A landscape with many peaks, sampled at points; each row gives a point and its height.
From any point a climber steps to the highest of the 2 points nearest to it. It stops when none of these is higher. Distance is the straight distance between rows; heights are no part of it.
sosu: [122 133 122 155 118 148 130  86 133 115 152  85 170 106  70 139 130 111
 123 125 153 114 157 113 129 148  86 146 137  98]  (h 455)
gadek: [122 105  84 134 101 189  90 148 131 212  86 152 107 165 146  97 157 129
 157 110 113 129 129 117 162 109 158 145 181  98]  (h 96)
divu: [130  99 156  98 152  87 179  92 152 130 134 140  52 127 163 146  94 128
 144 141 103  94 180 142  87 118 123 134 107 166]  (h 576)
fupif: [175  88 124  85 110 151 115  47  98 148  75  83 116 152 135  97 149  97
  85 133  92 118 157 165  93 142 132 132 122 137]  (h 224)
geso: [160 103 156 119  81 130 128  56 142 134 121 134 107 177 109 158 154  87
 130 134  68 119  86 133 111 123 171 123 126 146]  (h 292)
Mese: [120 109  46 104 106 169 146 159 156 148 139 178  96  96 136 162 131 154
 184 132 126 117  66  96 122 122 131 138 136 120]  (h 419)
senin: [116 162  94 181 156 157 117 156 138 108 134  99 165 139  96 147 105  84
 126 124 101 113 160  89 176 132  99 124 186  95]  (h 442)
Rabob: [106  94 112 136 127 184 118 135 129 177  69 114 115 137  96 122 103 145
 149 106 143 115 116 122 146 186 103 140 146 116]  (h 202)
zod: [136  93 140 112  89 162 110  89 110 139  80  83 128 115  86 101 143 137
 107 130 126 130 156 135 100 193 118 141 114 123]  (h 257)
rarul: [134  85 110  46  84 128 105  74 128 132  88 128 107 144 126  72 165 178
 153  95 123 167 103 128 115 154 134 158 130  84]  (h 466)
kif: [ 90 203 133 131 128  23 158 128 137  91 136  90 145 132 126 135 149  94
 129 117 135 124 168 136 139 105  91 144 137 138]  (h 525)
Zefo: [136 144 204 154 176 104 117 102 119 106 156  82 143 103 133 144 129 128
 103 140 188 129 121 161 127 125  89 107 111 165]  (h 496)
bamo: [ 69 175 151  99 127  67 174 203 131  82 165 190 108 124 180 106  97 169
 155 140 132 174 125 115 134 130 142 128  85 127]  (h 411)
lago: [149  83 127  71 100 125 151 102 112 129 118 207  75 148 133 148 147 184
 202  93 107 131  75 162 129 138 146 149 140  98]  (h 381)
Solef: [138 134 162 138 118 161  53  45  96 147 157 104 192  92  85 127 136 110
 115 122 185 115 186 173 113 134 127 156 126  92]  (h 260)
tiner: [131  99 110 130 106 187  85 131 118 206  80 118 131 159 116  70 148 108
 125  97 151 133 160 137 146 135 115 158 172  98]  (h 76)
nesep: [120 135 116 137 183 193 138 127 154 127 161 121 153 145 100 134  87 129
 134 143 152 142 103  98 147 119  46  96 166  93]  (h 173)
Suvoz: [157  80  78 142 162 149 166  61 141 132 136  60 110  94  89 158 132 108
 158 148 125  88 118 130  92 124 105 111 135 103]  (h 430)
Giset: [157 132 136 117 171 170 149 125 145 111 150 102 119 146 130 111 112 139
 108 141 153 170  90 104 133  92  63  86 155 105]  (h 183)
ramu: [130 126 141 129 154  91 162 176 131 112 144 153 107 108 171 143 114 120
 104 133 136 122 145 158 112 152 145 125 103 173]  (h 321)
Nef: [131 156 170 154 137 169  68  89  93 137 112 119 178 143  75 125 128 134
  73 108 152 146 134 144 144 140 105 139 116 128]  (h 404)
Bufe: [148 173 161 154 177 106 141 175 131 108 124 124 139 163 154 122 150 115
  75 121 125 162 114 156 154 101 111 105 148 158]  (h 580)
topal: [133 151 171 137 171 117 161 113 148  70 185  62 152 125 149 108  93 105
 108 153 190 151 128 122 135  82  73  95 133 120]  (h 539)
fefo: [134 171 102 150 132  52 154 204 144  85 131 110 166 131 134 154 158  99
 130 111 145 140 128 129 162 101 124 128 155 135]  (h 520)
Kov: [137 186 106 191 126 116 104 162 124  86 123  90 192 136  86 133 149  94
 114 115 116 113 186 118 174 133 116 122 169  96]  (h 402)
buzo: [121 151 147  80  76 118  92  82  96 114  83  95 178 139 115  84 124 125
  64 139 101 173 157 100 108 143 127 140  83  94]  (h 308)
tula: [140  84 114 129 129 181 121 118 125 162  81 137  76 130 122 165 126 143
 121 135  66 105 107 125 132 169 154 108 144 162]  (h 291)
Tapim: [ 92 122 134  94 126 123 196  87 175  88 168  63 115  99 136 110 103 122
 129 155 116 121 115  98  99 102  58 110  89 123]  (h 350)
Mip: [100 160 129 170 168 159 102  99 125 139 160 113 178 140  85 155 100  65
 143 139 122  99 178 129 168 161  86 111 187  94]  (h 495)
dip: [133 119 129 172 166 182 108  95 121 185 120 105 147 135  99 132 104  76
 126 113 176 108 157 152 135 132  86 139 164  96]  (h 281)
fabuv: [ 86 175 146 200 147 135  70  95 105 153 152 128 184 115  83 153 120  95
 153 120 122  77 183 136 183 158 133 107 162 113]  (h 547)
Tas: [149 141 135 122 110 128 116  80 115 106 103 126 114 174 132 119 144 124
  76 114  46 169 125  86 130 111 126 130 111 141]  (h 297)
pofi: [163 114 144 100 159 151 131  63 104 122  99 125 124 181 147 106 113 111
  64 120 127 166 113 139 110  92  88 108 132 153]  (h 532)
vaba: [148 169 112 160  93 119 104 133 116  95 105  71 178 131 109  99 175  97
 100 125  83 145 192 118 153 122 140 131 139 101]  (h 361)
muro: [124 129 154 133 170 136 119 195 122 123 144 167 134 114 172 122 106 131
  94 147 170 144 121 179 119 160 160 118 114 193]  (h 307)
molo: [ 95 153 144 189 139 115  77 140  97 139 154 129 170  69 101 175 138 173
 129 107 170  81 136 141 158 133 160 126 111 165]  (h 459)
Doz: [124  99  99 111 130 143 190 122 165 110 155  93 107  94 134 140 112 132
 150 127 131 118  92 101 105 117  75 121 114 119]  (h 368)
Mur: [ 58 149 113 181 153 141  65 159 122 145 161 159 184  87 114 175  83 152
 141 132 168  85 121 120 165 138 136 128 113 159]  (h 481)
Soz: [153 105 139  76  96 123 122  39 103 138 104 126  96 171 147 101 144  95
 102 118  71 134 155 140  98  92 152 155 118 134]  (h 212)
nimi: [125 138 164 118 110 157  98  75 106 145 117 133 153 154  81 125 124 175
  81 102 180 176 102 118 126 167  81 145  97 123]  (h 420)
faran: [122 135 163 139 133 115 152 184 109 117 117 196 108 150 142 127 102 198
 118 133 110 159 117 112 127 173 147 109  79 149]  (h 240)
kober: [ 91  93  86 150 140 177  96 104 142 184  89  78 128 132  99 119 119  87
 186 119 100 108 142 121 148 147 131 135 163  67]  (h 176)
Faso: [132  89 136  89 140  95 191  72 165 132 153 110  50 129 179 152  93 125
 166 143 143 113 134 118  84  80 123 116 102 146]  (h 546)
Lan: [110 126 129 155 128 170  74  61 110 180 162 111 174 114  80 124 106  84
 157 115 190 108 168 163 119 140 115 146 158  69]  (h 262)
Tif: [151 128 136 150 122 170 130 164 110 172 103 162 122 159 134 119 132 134
  92 100 136 121 138 131 149 146 122 133 139 141]  (h 283)
kav: [108 134 120 179 140 146 128 151 145 124 152 111 146  83  93 162 114 111
 136 124 161  97 151 103 130 162  94 153 128 122]  (h 424)
gek: [148 129 158 189 184 139 144 135 129 134 125 101 130  93 117 170 120  90
 107 142 163  90 159 170 104 146 113 130 121 159]  (h 473)
Sisu: [118  75  81 121 171 177 111 110 142 176  76 112  90 126 115 131 116 130
 174 107 143  90  81 130 150 163 100 115 169 126]  (h 221)
veful: [162  96 145 121 111 158 141 101 124 148 116 177  94 159 129 159 144 133
 136 132  59 136  83 134 128 133 169 126 137 153]  (h 311)
samus: [132 165 177 150 168 152 100 186 143 117 160 153 130 137 120 130 110 158
 103 137 196 163  90 121 142 135 102 107 126 135]  (h 456)
bibun: [163  84 110 102  79 158  93  86 146 167 105  94 127 145 131 101 194 104
 133 131  78 117 139 156  88 119 171 151 150  99]  (h 272)
ruk: [155  76 160  97 124 126 169  87 115 133 114 152  62 145 158 145 106 143
 122 108 103 117 148 172 102 145 126 131 122 151]  (h 617)
Voraz: [178  70  99 120 155 138 158  96 181 144 134 131  89 123 136 167 133 123
 196 169 175  86  46 138  96 117 161  98 135 154]  (h 485)
fori: [110  71  89  95 115 152  70 121 155 179  81  90 114 134 126  71 177 159
 182 123 119 122 127 142 123 153 152 162 165  93]  (h 444)
lova: [134 148 162 111 166 138 132 174 152  96 136 105  86 118 167 117 102 143
  99 155 124 178  98 105 133 137 135  75 103 142]  (h 387)
bevop: [146 120 137 102 139  92 168  88 130 119 134 132  83 163 174 121 127 101
 127 103 127 156 139 121 112  83  84 149 128 144]  (h 396)
zoti: [140 140 148 186  65 102 104 179 111 142 111 118 172 121 118  69 165 140
 127 136 137 104 195 111 132 145 161 153 127 111]  (h 400)
vun: [123  86  61 145 172 160 163 114 163 160 146  95 105  88  99 162 104  97
 172 131 144  73 122 117 102 131 101 135 144  85]  (h 401)
sel: [173 108 150 137 144 160 155 115 132 136 134 146  91 158 171 152 137 106
  96 128  67 107 118 145 116 104 166 109 151 180]  (h 328)
rora: [ 99 120  87  78 151 175 128  54 133 121 132  89 188 112  62  85 122 104
 140 136 137 114 114 118 119 174  82 134 161  58]  (h 124)
zed: [126 154 189 135 176  77 141 150 139 102 169  63 134  98 154 130 104  92
 111 147 194 133 110 160 134 101 125  96 142 146]  (h 514)
lib: [ 80  96 114 154  94 176  87 132 137 192  70  84 141 132 105  99 106 126
 166 131 112 100 164 123 140 183 133 132 142  93]  (h 198)
ganoz: [135 142 115 182  87  81 107 210  98 145 111 168 173 113 121  83 139 141
 120 135 157  66 158 101 164 146 171 141 115 130]  (h 428)
devu: [147 105 117  52  99 115 127  54 124 111 119 170  95 170 126 106 170 171
 179  89 119 139  58 144 140 138 129 156 143  92]  (h 416)
zamal: [ 95 142 122 157 155 121 100 213 113 122 135 188 159 130 143 105 117 167
  82 174 148 136 111 168 140 164 183 110 107 198]  (h 299)
fimal: [193  69  99 107 147 163 138  30 111 145  82  73 114 141 114 114 152 102
 109 138 130  99 119 161  96 123 139 105 137 132]  (h 211)
Pel: [104 148 118 173 131 155 116 174 128 141  97 167 147 135  93 120 100 188
 123 137 141 121 108  64 165 175 119 110  94 141]  (h 165)
Segos: [ 94 160 152 109 171  37 157 148 138 103 140 140  73 143 157 115 130 112
 138 132  63 122 162 126 138  82 154 129 144 171]  (h 443)
gez: [118  84 102  81  72 137 107 123 141 155 102  98 140 125 112  62 173 172
 165 112 139 151 133 110 103 165 130 160 131  72]  (h 554)
Saten: [103 157 148 139 143  71 103 195 105 129 174 139 171  96 135 158 138 153
 129 117 195 130  73 160 152  92 149 112 138 158]  (h 454)
Zagi: [114 155 163 167 140 163 103 128 134 136 146 138 151 153  84 133 119 175
 110 118 169 151  85 103 153 138  71 131 116 123]  (h 440)
vipup: [126  94  95  64 103 143 144  50 128 110 105  75 117 114 112 105 142 130
 137 119 112 134  95 112 103 143 109 136 118 105]  (h 313)
tiv: [151 120 141 113 158 173 138 168 117 159 116 189  97 162 140 134 109 179
 111 126 144 163 103 142 125 137 106 110 148 134]  (h 267)
bufuf: [114 100  29 135 106 151 116 193 123 158 103 199 124 114 140 133 103 135
 150 138 143 107 144  96 119 156 148 156 107 136]  (h 360)
tabel: [ 95 138 121  84 145 100 136 218 124  77 166 178 104 111 186 104  89 155
 142 158 135 184 129 148 131 149 172 107  87 140]  (h 432)
Vuz: [142  98  95 129 136 128 150 172 140 147 125 158 104  99 161 165 123 117
 115 114 139 117 154 127  96 154 137 152  97 150]  (h 343)
gak: [123 114 156  74 119 115 164  98 140 122 150 173  61 153 146 157 107 156
 170 125  84 155 100 107 107 115 127 118 116 141]  (h 209)
melam: [107 111 121  74  83 139 176  70 142 128 136  95 151 101  97 100 133 129
 136 100 168 102 112 138 100 167  56 163  85 109]  (h 357)
fuz: [122 140 158 126 131 124 135 153 135  87 151 228 112 161 163 154  96 147
 156 157  56 170 104 141 132  79 189 111 108 139]  (h 338)
tole: [121 141 162 174 138 191  77  72  99 140 110  99 164 130  70 125 107 105
  98 141 122 107 159 149 135 174  96 121 147 126]  (h 386)
Fud: [116 175 170 108  85  70  98  74  94 113 114 114 169 128 132  97 148  96
  96 112 153 154 175 143 131 119 119 176  87 123]  (h 465)
sof: [158  64 132 102  60 134 117 104 136 153 114 153 108 155 118 106 182 141
 164 116  72 114 128 146 112 147 199 144 137 105]  (h 314)
tuk: [ 87 166 203  77 166  88 134 146 141 103 152 144  54 172 153  88  87 144
 126 137 119 171 130 122 128 124 124 101 109 127]  (h 390)
Zat: [ 93 170 146 167 171  99  83 170 119 121 190 115 190 103 107 163 127 171
 141 124 170 130  81 154 168  90 136  76 154 123]  (h 453)
gegu: [104 116  98  76 112 104 172  36 145 108 139  76  92 122 134 121 124 107
 142 136 109 118 117 103  88  94  94 131  99 130]  (h 336)
vul: [168 101 100 103  86 143 139 128 101 162 121 197 105 167 130 108 166 155
 161  79 126 160 110 109 141 118 132 155 144  85]  (h 323)
sidob: [ 95 158 155 126 118  10 129 208  99 136 158 171 169 137 159 144 129 147
 130 131 162 144  88 170 146 113 164 119 121 158]  (h 468)
gur: [111 165 128 145 157 133 112 216 151  78 149 109 132  98 137 123  89 156
  96 168 131 164 101 108 135 167 156  83 106 148]  (h 370)
digo: [111 153 156 115 126 113 153 106 130  94 132 118 113 142 122 121 117 155
  92 117 109 169 117  98 120 154  78 133  93 139]  (h 268)
vofu: [ 98 158 139 123 128  83 169 190 162 100 187 134 142  69 169 146 117 129
 131 136 193 115 118 138 116 131 119 139  83 153]  (h 375)
lur: [153 114  95 161 145 172 128 144 124 170 106 115 124 127 129 139 137  86
 106 108 141 102 155 129 137 116 113 143 160 128]  (h 303)
levil: [126 166  98 130 127  44 167 161 162  84 146 116 110 127 167 148 150  83
 146 111 115 131 155 119 146  83 122 146 137 143]  (h 575)
famov: [171  97 118 135 176 189 119 128 153 143 121 128  89 144 139 150 119 121
 116 154 122 133  78 112 130  88 120  82 165 148]  (h 136)
mig: [135 142 129 172 112 113 140 179 107 116 101 134 129 125 122 122 147 151
  91 128  82 122 155  90 153 166 156 125 105 159]  (h 188)
visu: [104 127 140  79  48 130 133  88 121 118 119  94 154 120 102  92 133 145
 115 107 155 154 129 101 108 168  94 163  90  91]  (h 332)
tir: [141 111 113  83 141 175 159 142 144 143 124 156  84 142 141 133 116 178
 140 119 163 149  63 122 114 134  73 120 141 112]  (h 254)
nale: [167 114 126 148  97 110 141 135 122 168 121 108 131 115 136 125 161  85
 115  95 172 126 190 143 105 127 118 183 117  96]  (h 394)
nelel: [161 172 123 151 130 112 147 152 116 111 128 144 125 185 158 110 164 121
  80  93  76 152 133 125 174  72 134 120 153 142]  (h 541)
meloz: [147 146  94 125 136 132 129  69 111  75 138  81 165 125 113 127 124  74
  86 136 109 146 136  97 131  82  77 134 145  97]  (h 16)
Timo: [117  84  44 104 112 156 134 167 141 138 124 176  91  85 139 162 110 156
 143 137 122 116 118 112  91 168 148 147 112 155]  (h 378)
lusef: [153  93  76  94 115 130 157 145 152 141 153 192  90 114 164 183 138 116
 177 127 141 127  85 130  95  95 140 148 122 126]  (h 467)
Tob: [137 130 117 144 104  88 159 169 103 100 125 211 113 156 136 118 116 170
 139 123  37 140 126  76 151 115 175 121  93 119]  (h 137)
lazur: [160 133  95 103 152 149 111 186 157  98 177 163  95 108 206 137 104 112
 128 169 141 165 101 129 117  96 173 100 127 154]  (h 501)
sofi: [135 111  98 107 156 140 115 196 127  77 171 206 102 120 196 123 102 143
 137 164 107 177 130 166 113 107 187 120 106 165]  (h 464)
Poz: [123 161 157 177 191 126 118 178 124 128 129 105 164  98 131 157 120 105
 103 144 166  93 118 175 152 128 136 104 148 170]  (h 494)
ropu: [156  63 103 136 160 150 150  86 154 133 112 100  94 104 118 173 123 132
 156 158 126  84  79 130  90 126 137  96 137 160]  (h 457)
Dodu: [124 126 178 171  76 145  51  91 106 161 134  88 167 100  92 117 151 149
 122 130 166 110 195 139 123 140 146 157 109 118]  (h 244)
fel: [ 87 195 157 134 110   9 130 143 122 100 137 101 170 160 117 136 158 114
 133 114 167 150 119 154 156  82 101 126 142 155]  (h 503)
Kisap: [172  73 101 118 171 145 161  42 124 120 105  78 118 142 131 127 117 125
 108 142 168 131 114 147 100 106  88 102 127 135]  (h 200)
reru: [146 118  92 159  95 135 137 159 131 126 110 112 114  93 138 141 150 122
 112 128  72  95 175  94 128 157 177 141 109 138]  (h 207)
Lopi: [110 183 167 147  74  73  78  84  85 114 123  99 191 116 102 104 158 153
 101 111 137 145 151 129 143 137 150 147  78 138]  (h 489)
lomog: [103 172 111 178 165  95 123 210 106 134 116 110 187 112 128 158 148  92
  91 154 141  84 122 198 140 128 169 105 166 179]  (h 509)
legi: [123 152 165 113  94 147  85  74  99 117 100  86 200 108  92 108 130 105
  82 145 148 155 166 129  96 154 132 150 111  96]  (h 294)
bazu: [143  69 101  99  88 140  90 105 151 156  91 130  92 138 112 108 180 176
 191 117  97 114  91 123 138 172 177 140 147 109]  (h 366)
feg: [113 190 173 165 156  92 105 141 131 100 169  94 180 132  96 142 137 152
 111 128 161 156  96 143 161 106 100  90 137 134]  (h 470)
Luvi: [142 117 188 142 163 152 135 151 139 124 159 117 116 113 148 142 100 144
 110 139 202 132 108 142 110 139  98 109 120 150]  (h 476)
lok: [145 110  88 116 102 115 169 168 127 119 147 201 104 120 162 156 132 146
 154 102 116 157 131 100 131 106 143 153 111 120]  (h 417)
zit: [ 74 152 153 190 160 154  70 125 113 147 154 137 170 124  91 160  91 153
 149 117 136  98 136 121 193 136 122 106 143 133]  (h 506)
Bodo: [170  70 137 103 127 111 163  91 150 141 132 175  89 165 155 173 129 119
 180 146 142 103  68 169  96 109 163 122 133 144]  (h 523)
rafe: [131 116  92  83 133 172 137 169 166 103 167 153  90  86 176 146  90 150
 144 168 135 151  81 106  91 132 130  98 116 139]  (h 540)
peluv: [ 99 175 137 195 108 117  63 130  97 123 132 115 209 108  62 135 147 133
 149 135 128  83 170 129 188 127 156 114 154 108]  (h 504)
fusi: [165 114  98  90  91 134 101  36 128 120 112 100 146 143 110 119 166  73
 126 152  97 147  80 108 113  88 155 137 140 104]  (h 33)
ketas: [144 132 143 118 113 152  94  53 112 123 119  73 179  82 102 113 125  76
 113 151 167 129 192 167  61 149 119 146 120  71]  (h 278)
bunu: [128 167 125 155  92  56 165 177 106 116 112 126 139 136 158 110 172 102
 107  94  97 114 190 136 156 127 178 157 121 135]  (h 398)
Nele: [110 141  97 119 146  66 156 225 115  76 137 198 145 141 179 107 114 148
 128 141  83 160 122 158 147 102 191 113 126 148]  (h 341)
leve: [115 143  83 163 145 149 110 206 131 121 105 187 122 130 137 130 103 167
 109 161  96 138 117  79 150 147 145 117 120 153]  (h 156)
nol: [144 131 103 145 159 167 120 177 161 122 131 147 107 134 146 161 111 140
 112 144 104 154  99  84 144 113 123 108 139 140]  (h 145)
tikev: [100 168 100 193 122  77  80 169 103 117 150 135 205 103  70 144 131 166
 172 113 148  57 129 104 192 118 153  95 140 112]  (h 474)
Raru: [178  51 113  96 137 118 155  90 131 157 109 153  71 147 142 157 136 152
 159 104 134  95  93 179 105 148 143 125 144 136]  (h 565)
gugag: [157 139 168 141 182 128 141 108 112 111 120 106 123 152 152 113 127  97
  66 128 131 145 139 159 137 104  94 118 129 168]  (h 553)
rinu: [125 144 162 110 148  83 149 110 147  98 157 150  62 165 177 132 120 106
 130 130  88 159 140 118 139  58 124 133 140 161]  (h 418)
Sosoz: [163  92 149 111 159 142 156 146 126 117 147 179  88 136 202 152 113 124
 121 141  97 126 123 169 104  87 173 113 131 164]  (h 315)
lopog: [171 101 112 134 143 176 121 117 155 164 126 168 107 147 134 179 139  89
 152 147 126 104  56 131 127  99 144 104 166 152]  (h 128)
rabo: [140 120 167  62 118 154 144 129 146 115 151 192  69 155 158 147 105 178
 180 149  93 181  41 125 113 110 144  76 113 110]  (h 220)
vuki: [109 152 118  95 104 130 133  67 129  93 107  93 132 143 100 121 124 126
  90 121  75 169 113  73 120 123  82 128  95 111]  (h 280)
beges: [129 124  89 166  91 133 128 206 117 166 110 190 154 112 131 114 131 124
 131 120 175 100 165  99 144 155 152 168 114 126]  (h 399)
Vudid: [125  90  85  95 171 183 141 116 162 150 115 121  90 110 132 134 115 157
 168 138 160 116  57 122 121 129  89 106 166 121]  (h 239)
deze: [ 92 139 187 101 174  98 151 166 119  92 131 190  75 163 157 104  80 164
 139 122  76 171 142 148 141 108 162 100 104 134]  (h 374)
kogaf: [138  94  83 153 111 173  96 122 150 175 114  67 120 113 102 129 148  79
 154 132 110  94 181 134 115 129 142 143 160  76]  (h 205)
Rel: [127  79 103  95 129 163 105  63 135 139  88  61 134 102  91  93 146 130
 139 129 134 110 126 142  96 174 119 145 138  83]  (h 285)
suti: [ 99 102 102 106  96 160 111  90 149 142 116  60 161  87  61 101 145 123
 167 145 129 116 166 144  79 188 109 153 127  52]  (h 252)
mose: [149  96 114  96 163 156 157  63 129 100 133  73 116 148 123 122 119 147
 131 155 144 152  75 103 106  83  82  78 135 133]  (h 191)
kof: [ 99 149 148  87 116 113 184 175 157 107 165 152 107 101 182 120 100 154
 141 126 151 149 113 105 112 133  92 129  88 136]  (h 392)
leva: [138 132 119 181 159 165 131 150 135 170  98 100 125  77 106 160 113  87
 123 141 130  62 180 165 109 170 137 142 117 136]  (h 446)
sames: [128 113  91 137 161 158 165 156 161 128 159 123 137  90 123 158 103 109
 154 132 173 104 128 112 110 117  79 140 144 105]  (h 393)
Zaf: [127 103 107  88 107 165  70 113 128 168  85  93 173 137 123  66 165 115
 110 128 136 162 157 128 109 114 124 161 168  76]  (h 59)
fiza: [122 181 161 169 151 124 111 112 114  87 174 112 187 117  72 151 137 118
 117 125 158 110 137 120 154 131  91 128 147 131]  (h 490)
nali: [114 154 130 190 101 122 102 161 113 118 103 121 158 120  73 121 125 163
 108 132 122 108 141  62 156 174 127 122 106 123]  (h 175)
zera: [154 129  77 133  84 133 146 181 102 141 121 209 122 141 143 117 149 163
 156 106 119 146 122  67 155 113 132 147 123  88]  (h 371)
peb: [122 157 138 193  97  81  68 180  80 158 109 149 173 101  94 107 136 148
 132 139 135  50 120 109 182 150 181 109 104 156]  (h 447)
kodi: [127 135 167 159 122 123 100 156 108 152 140 155 144 107 109 154 132 174
 117  98 172 111 126 127 143 149 133 142 108 167]  (h 437)
seta: [123 171 134 163 106  76 141 172 128 103 149 121 176 123 114 137 146 135
 125 101 172 128 137 116 173 116 103 156 122 124]  (h 484)
peg: [135 161 121 114 157 135 153  44 101  79 138  92 193 114  87 128 101  66
  90 154 159 127 147 131 111 119  72 127 123  83]  (h 11)
lereb: [120 118 119  83 119 116 151 148 175  87 172 154  61  92 189 157 100 119
 158 153 108 135 105 107  90 103 160 118  98 145]  (h 502)
seg: [101 175 187 134 135  37 140 168 114 115 153 153 143 161 147 121 142 143
 108 109 158 166 111 145 161 111 110 118 123 150]  (h 486)
Liv: [ 78 109 132 158  92 172  77 105 133 171 116  73 166 102  70 113 131 117
 155 150 134 104 190 131 107 187 120 139 144  76]  (h 222)
vok: [142 150 103 163 149  91 135 215 113  98 106 208 127 160 141 108 121 174
 100 154  68 147 110  91 155 125 163  86  96 129]  (h 147)
vuda: [155 110 158 132 117 173 128  92  97 159  76 104 115 138 128 104 140 117
  76 110  94 115 163 161  98 175 136 131 127 155]  (h 237)
darad: [127  94 167  73 137 109 153 111 149 111 160 206  67 141 155 163  65 139
 197 140 105 132 118 158  99  67 159 121 115 137]  (h 199)
rar: [163 109 127 115 115 103 149  47 142 135 136 122 100 169 150 152 141  75
 139 137 122 134 118 114  99  56 127 122 129 157]  (h 372)
miron: [151 100  92 132 118 186 103 118 138 191  96 146 101 144 118 140 164  97
 158 121 110 107  87 124 153 108 158 132 179 123]  (h 114)
Gile: [121 107 151 131  88 139 134 130 132 165 126 144 127  97 103 155 116 171
 134  95 185  93 129 133 108 192 117 157  92 137]  (h 412)
vev: [121 178 166 180 106  89  97 102  78 104 121  86 182  91  84 137 168 131
 105 123 128 112 149 157 160 144 145 130 114 148]  (h 515)
Bagur: [ 99 122  86 104 147 189 107  86 128 142 111  98 148 141  69  82 126 131
 148 105 135 146  85 100 144 144  68 140 166  55]  (h 142)
Bado: [152  94 104 138  76 145 123 115 141 160 111  85 100 108 116 133 169 109
 137 118  87 112 165 119 100 136 160 148 126 109]  (h 236)
Lut: [128  99 125 121 179 182 125 171 152 165 115 138 100 108 152 145  80 133
 121 153 191 121 106 140 110 161 112 123 131 157]  (h 452)
Toka: [105 115 170  45 148 126 162 114 157 106 171 169  32 128 183 116  66 150
 187 136 131 125 136 133  96  88 141 116 119 132]  (h 192)
vuti: [119 186 148 179  98  68 135 163  83 130 106 107 183 131 111 120 176 128
 100 123 116  98 138 156 166 144 163 124 131 165]  (h 545)
rorof: [174 126  94 126 115 163 105  61 104 107  99  84 147 138 117 123 148  66
  83 133  94 139 141 122 126  79 123 128 149 113]  (h 23)
Miv: [ 74 168 179  81 175  46 154 189 133 114 144 134  74 128 160 101  87 103
 133 155 119 140 154 152 138  97 173 120 152 164]  (h 423)
Seros: [126 174 137 118 141  73 135 103 107 102 116 134 117 190 154  95 155  94
  73 110  76 157 162 145 152  84 118 144 138 146]  (h 505)
zapem: [127 113 156 114 104 128 162 144 125 132 111 160 101 131 136 130 116 166
 112 108 106 144 124 106 112 172 112 143 100 147]  (h 253)
kebeg: [126 161 155 143 149 127 156 125 143 102 192 107 174  98 123 140 121 123
 129 119 189 129 120 128 128 104  54 131 132 118]  (h 513)
mosiv: [166 137 124 153 127 107 150 104 150 106 135 102 110 134 157 171 154  73
 118 133  89 107 147 131 126  66 135 118 128 153]  (h 349)
fabu: [ 94 181 167 128 120  33 143 127  91 116 121 149 146 183 135  96 150 128
  99  99 118 152 152 139 152 119 113 158 122 148]  (h 482)
Gadet: [ 63 139  87 126 150 193 139 129 151 146 133 125 145 133  73 118 100 135
 166 117 136 131  89  89 163 144  56 121 154  75]  (h 159)
Beb: [111 172 122 173 111  75 108 185  81 150 113 125 197 105 109 159 164 132
 111 118 144  68 107 186 155 125 182  99 150 170]  (h 524)
Sosez: [126 119 155  87 129 153 149 171 134 118 139 190  74 146 162 128  81 201
 144 146 101 182  89 125 110 148 135  93  93 122]  (h 229)
noz: [146 116  96  56 107 154  80  72 124 119  91  74 174 121 109  89 153  92
 108 138  98 156 118 103 100 103 145 154 151  64]  (h 44)
lepo: [104 100 116 109  93 158 139 106 147 164 139  97 134  91  75 116 132 150
 158  92 191  86 120 136 104 179  89 169 108  98]  (h 383)
Mak: [125 155 151 149  90  63 140 126 111 130 132 101 149 117 139 114 169  85
 117  97 141 124 201 142 134 117 136 184 107 122]  (h 436)
sego: [138 141  98 146 127  80 164 205 102 107 125 184 138 126 178 122 157 118
 110 119  83 119 150 141 146 118 191 139 135 158]  (h 364)
dep: [125 108 151 140  39 117 105 133 122 146 107 101 165 127 127  78 167 151
 126 146 114 138 205 114  91 162 147 164 102 105]  (h 362)
Nutef: [103 155 144 123 118  83 160 150 142  94 130 138 104 143 157 137 121 156
 121 124  77 167 128  64 146 114 117 112  99 141]  (h 255)
Met: [123 102 165 111 125 131 162 135 103 100 122 218  87 165 151 136  91 167
 141 102  56 156 138 146 135  99 167 128 112 131]  (h 356)
Paf: [ 94 157 133  98 142  57 144 155 161  86 166 153  79 108 177 149 104 120
 157 156  79 135 143 114 118  94 178 118 124 162]  (h 469)
nop: [162 105 122 109 121 126 144  88 121 138 119  98 118 131 147 116 135  87
 107 103 145 131 154 133  99 121  96 167 120 122]  (h 367)
Bofe: [150 146 123 131  71 115 124 108 111 113 116  99 130 153 147  90 171 114
  84 114  43 146 182 117 132 108 162 147 126 128]  (h 322)
pirig: [101 177 171 102 156  62 147 178 145  91 156 114  92 133 175 111 100 119
 125 145 133 163 125 118 137 123 132  89 122 156]  (h 406)
puli: [183 101  85 169 148 154 140 119 151 153 134 108 105 114 131 179 143  72
 134 138 119  85 133 130 115  72 138 129 148 138]  (h 327)

Where does a climber stop that starts at each point below?
Bagur: Rel
Toka: fabuv
darad: fabuv

Call two points neighbours if one is among the 2 nearest of the other. Go from one point of each pair to the other, from neighbour to neighbour, staying as high as possible. Name the lowest point that can't be avoided.
levil / ruk: sames
lusef / fabuv: bufuf
levil / Bufe: fabu
